Points, in no order, along strands that fork and pass close to each other.
In the rows, zero is written as 128.
Two points are linked if the straight distance between their rows is under 64.7. Some points are linked to none.
(574): [136 127  64 151 103 135 100  96 176  82 154 102  77 106 117  75 150  93
 110  81]
(176): [ 84 191 173  91 139 120 117 103 157 130 114 141 104 108  80 117  93 154
 116 184]
(632): [158 144 139 192 150  94 162 111 160  89 148 128 151 105 132  98 173 141
 121 108]
(889): [132  89  87 146 113 136 128 121 113 121 130 131 134 136 152 138 138  81
 150  94]
(247): [147 123  91 147 127 131 121 110 152  94 143 120 114 114 123 103 147 105
 136  92]
(695): [115 153  84 102 133 136  67 101 128 102 128 133 100 116 127 104 136 109
 165 114]
(906): [123 103  88  85 117 139 135 119  49 154 102 144 160 122 200 183 133 117
 124 175]
(655): [ 96 165 165 121 132 148 136 109 137 147 133 102  87 113  85  92 103 152
 108 138]
(1067): [128 146 109 115 135 131  97 113 129 113 124 133 118 120 127 126 130 117
 160 121]
(1006): [134 160 166  95 128  95 139 154 120 160  67 161 154 128 148 203  99 153
 141 202]
(1103): [152 176 165 148 154  84 157 134 146 111 116 170 169 107 139 145 149 151
 134 163]
(225): [116  66  48 143  88 128  90 110 128 107 174 132  94 150 145 113 138  57
 124  57]
(772): [ 93 141 157  77 139 150  80 154 107 153 123 126 109 163  99 113 112 192
 126 153]
(1077): [123 126 115 148 118 152 112 111 148 128 141  78  85 128 103  86 125 121
 105  92]
(1048): [130 195 191 106 148  90 134 125 164 120  82 168 157 116 105 156 115 157
 123 199]
(534): [124  74 120 118 122 156 111 175  98 150 135 104 134 172 113 114 129 153
 128  98]
(985): [142 106  95 141 124 132 120 120 135 113 139 113 124 132 127 117 133  96
 144  86]
(832): [149 138  93 163 133 118 126 104 164  83 150 125 125 104 121  89 161 116
 130  94]
(597): [ 95 110  52 119 101 137  47 113 138 117 148 103  64 140 121  79 140  96
 129  79]
(286): [149  77 158 134 129 136 184 178  69 180 117 118 173 165 165 183 112 138
 138 132]
(1075): [ 82 190 181 110 136 127 144 101 163 139 123 135  97  96  70 102  85 157
 110 186]
(240): [111 153 108  83 122 124  89 128  89 142  95 163 125 119 160 156 128 129
 168 170]
(576): [ 78 178 164  89 142 136  96 110 136 144 119 126  86 126  85 107 100 161
 118 166]
(416): [104 130 106  79 119 125 105 131  72 159  90 162 135 126 175 170 125 137
 156 182]
(786): [172 135 155 160 150 115 177 137 139 111 132 140 165 107 139 146 141 130
 140 123]
(838): [107  90  39 122  93 133  81 102 123  98 143 148 112 126 154 110 149  58
 150  85]
(732): [134 173 214 130 151 111 174 123 159 135 121 134 150 115  84 150  96 157
 101 170]
(453): [106 118  89  81 110 134 116 126  51 158  99 151 144 123 189 168 134 123
 140 174]
(223): [163  67 110 176 121 134 164 135 148 119 161  93 137 146 134 133 124  85
 114  61]
(643): [132 166 213 146 145 121 194 121 160 137 135 120 140 106  80 133  95 154
  94 159]
(1025): [129 154 140  87 121  96 139 145 104 155  76 165 152 114 162 204 102 146
 143 211]
(1030): [138  71 153 114 120 147 173 194  62 185 112 129 176 172 164 177 117 160
 130 149]
(897): [126  64  91 140 110 138 129 137 102 135 140 118 137 163 154 136 133  82
 133  80]
(855): [107 153 220 104 146 116 142 139 134 166 103 120 139 161  89 169  90 178
 101 180]
(199): [178  98 151 183 134 141 187 127 164 122 158  74 136 121 116 118 120 120
  95  80]
(957): [125  62  79 153 101 138  96 138 142 133 168  84  87 160 128  97 131  96
 100  55]
(146): [155 120 120 140 134 131 167 136 109 132 120 146 157 118 157 158 136 108
 158 127]
(487): [128 186 132 129 149 109 110  97 158  91 136 149 128  90 113  87 150 144
 133 141]
(289): [ 86 139 175  91 141 149 106 142 119 158 129 111  99 151  90 104 105 184
 103 152]
(529): [129 155  78 124 129 105 103 103 120  96 116 186 145  83 165 114 172 111
 167 148]
(565): [ 97  78  61 124 103 138  78 128 103 128 141 127 115 158 142 113 140  88
 143  82]
(700): [144 134 124 102 122 117 165 134  85 150 101 161 163 100 182 190 118 126
 140 179]
(16): [138 182 196 114 149 105 151 129 158 129 101 149 150 121  98 158 104 151
 112 182]
(701): [160  59  98 180 105 126 166 130 144 106 161 119 145 136 146 138 140  71
 121  69]
(327): [146 153 126 191 142 107 154  95 168  84 152 115 131  97 119  72 172 138
 103 106]
(401): [ 88 171 186 132 125 141 165 111 151 155 134 113  92 100  74  99  86 156
 105 165]
(460): [160  69  85 175 108 120 166 120 145  86 154 142 157 124 157 128 159  65
 129  82]
(899): [132 168 190  96 138  99 135 149 137 150  67 150 148 143 125 195  93 157
 130 192]
(588): [153 171 153 131 140  88 152 144 136 123  98 179 168 105 153 162 138 145
 140 180]
(469): [121 169 209  98 143 108 141 148 139 156  79 138 149 156 110 185  90 168
 120 188]
(904): [128  96 144 108 124 136 138 180  72 176 106 133 154 165 159 168 118 158
 142 150]
(797): [113 147  56 114 122 130  57  90 140  88 133 145  99 105 130  90 148  92
 169 109]
(892): [156 163 158 151 150 108 156 127 144 109 131 149 154 107 133 132 141 142
 142 134]
(266): [121 201 158 119 150  98 112 101 162  97 123 166 132  93 102 106 138 149
 125 170]
(125): [163 140 185 172 137 141 202 119 160 129 153  95 134 101  94 109 116 144
  91 118]
(1049): [113 109  44 131 101 128  63 102 151 100 152 116  71 127 124  92 143  79
 133  75]
(470): [138 157 103 165 141 111 124  95 168  79 151 127 119  95 115  76 171 132
 124 107]
(1033): [110 150 211 119 144 131 151 132 134 166 123 109 125 145  88 143  87 174
  93 163]
(303): [173  95 141 165 136 136 173 138 134 128 141  99 154 139 132 146 122 112
 133  90]
(329): [131 101 101 164 103 150 116 119 158 129 147  75  76 134 112  87 129 107
  88  71]
(72): [109 124 165  91 144 143 102 167  98 157 123 120 130 167 113 135 116 182
 133 146]
(836): [114 128  44 127 109 124  69  90 142  79 135 155 106 104 139  90 159  80
 164 100]
(509): [141 180 156 111 135  87 138 139 142 124  85 183 161 101 147 172 130 147
 142 198]
(1053): [104  79  46 128  94 135  77 109 116 113 152 131 102 148 144 112 145  66
 142  73]
(361): [ 90 128  96  81 120 141  63 144  78 147 105 148 114 149 146 129 136 140
 171 144]
(45): [124  95 138 118 137 146 115 161  98 152 129 109 133 163 126 132 123 151
 136 111]
(349): [115  39  69 148  94 130  99 144 121 135 174 111 110 172 146 109 133  84
 111  54]
(624): [107 133 133 128 131 159 113 118 129 142 138  84  84 138  95  86 119 144
 104 107]
(78): [128 113 104 168  87 159 121 116 169 123 154  78  57 126 104  67 135  96
  81  73]
(430): [135 147 122  94 121 102 143 132  94 148  88 172 157  97 177 190 116 134
 140 197]
(69): [182 119 176 182 142 140 202 129 161 126 149  84 140 114 106 121 122 136
  95 100]
(1094): [ 72 158 181  93 140 140 110 121 129 160 126 115  91 137  81 106 102 179
 107 167]
(506): [ 85 123  56 111 108 150  34 112 134 119 140  97  59 141 114  62 138 115
 126  93]
(986): [ 92 124 128  68 133 151  64 165  94 146 120 137 112 159 112 109 124 177
 143 140]
(929): [148  93  80 174 117 112 156 114 131  84 142 154 160 115 162 121 173  85
 141 100]
(977): [146 147 208 159 138 139 205 124 155 141 148  98 133 103  88 121  99 147
  88 134]
(40): [120 106  45 131 103 125  91  94 133  79 138 166 123 107 153 101 167  65
 154  91]
(715): [144 163 155 124 149 127 136 123 142 115 131 132 131 112 116 131 123 136
 137 129]
(420): [142 113 183 129 148 139 148 163 110 164 129 100 138 165 118 150 105 162
 123 124]
(322): [122  61 114  93 119 172 100 196  95 147 133 113 140 169 105 115 126 161
 127 103]
(609): [123 114 170 109 148 137 127 166 104 159 120 115 137 167 123 147 116 165
 132 133]
(163): [124 168 161 122 146 137 134 108 148 123 134 116 111 110  95 111 111 143
 115 136]
(630): [128 104  48 145 100 128  89 100 161  88 161 116  83 120 126  96 146  76
 128  67]
(546): [ 89 103 100  63 119 154  60 172  73 144 113 148 123 156 129 118 133 164
 160 140]
(1017): [125 138 126 119 142 140 105 127 119 130 123 115 121 133 124 134 124 125
 147 116]
(531): [184 121 166 167 146 114 205 153 130 128 128 137 185 119 148 169 133 126
 137 130]
(350): [107 198 166 100 151 108 115  97 165 110 120 158 123 102  89 112 117 148
 120 181]
(161): [171  79 132 184 126 139 170 132 160 128 152  71 126 133 116 121 122 106
  99  68]
(65): [132 132 209 124 155 133 155 146 122 163 127 104 135 157 104 154  95 170
 104 142]
(582): [159 109  95 182 132 107 156 119 141  86 146 147 162 112 152 115 172 102
 150 100]
(853): [129 133  81 162  93 152 115 100 182  95 155  92  61 109 105  58 145  95
  89  82]
(80): [119 202 168  89 140  94 110 128 160 118  77 176 145 113 117 153 115 149
 132 206]
(608): [131  97 103  92 121 138 161 128  48 162 107 132 171 131 196 195 132 121
 112 173]
(410): [172 103 160 158 137 128 198 157 110 149 123 124 177 135 160 181 117 119
 141 124]
(207): [ 96 151 103  76 123 129  62 131  84 147  97 161 113 133 153 142 126 136
 171 165]
(600): [128 180 121 153 143 108 119  89 162  75 144 139 120  90 117  79 162 138
 126 127]
(374): [119 135 141 120 141 146 108 129 116 141 136  95 107 142 111 117 118 140
 129 114]
(791): [105  48  70 127 102 139  97 145  97 137 152 124 128 175 150 116 141  83
 124  77]
(623): [167 128 121 181 145 108 162 118 154  90 148 130 156 110 133 112 164 125
 134  98]
(218): [146  98 116 113 125 135 190 134  67 154 112 132 180 122 197 193 127 110
 117 168]
(403): [157  90 161 150 133 137 183 164  95 163 123 112 164 156 155 181 116 127
 143 122]

A fork is a point with three links. Follow the links from the first point to the second and name the forks in between, in order.
(469); (487) => (609), (772), (176)
(72); (1025) => (609)
(327); (225) => (470), (791), (1053)
(266); (929) => (470)
(609); (531) => (772), (176), (892)
(1075); (531) => (892)
(240); (289) => (772)
(176); (45) => (772), (609)

A fork is a point with three links, a tip a point with one. Leave the first point through the second and follow the links. Name the first fork or tip that comes.
(899); (469) => (609)
(701); (460) => (470)
(1077); (624) => (1053)
(176); (1075) => (892)

Follow the links from the first point to the second, and from the first to the third. Name the last point that the two ways share.
(609); (207); (623) => (772)
(45); (655); (416) => (772)
(957); (266); (797) => (791)
(565); (487); (929) => (470)

Name the points in between on the shortest way along the links from the first point to the second, in order.
(430); (361) => (1025), (1006), (899), (469), (855), (1033), (65), (420), (609), (72), (772), (986), (546)
(65); (655) => (420), (609), (72), (772), (289), (1094), (576), (176), (1075), (401)
(286); (1075) => (403), (410), (531), (786), (892), (715), (163), (655), (401)
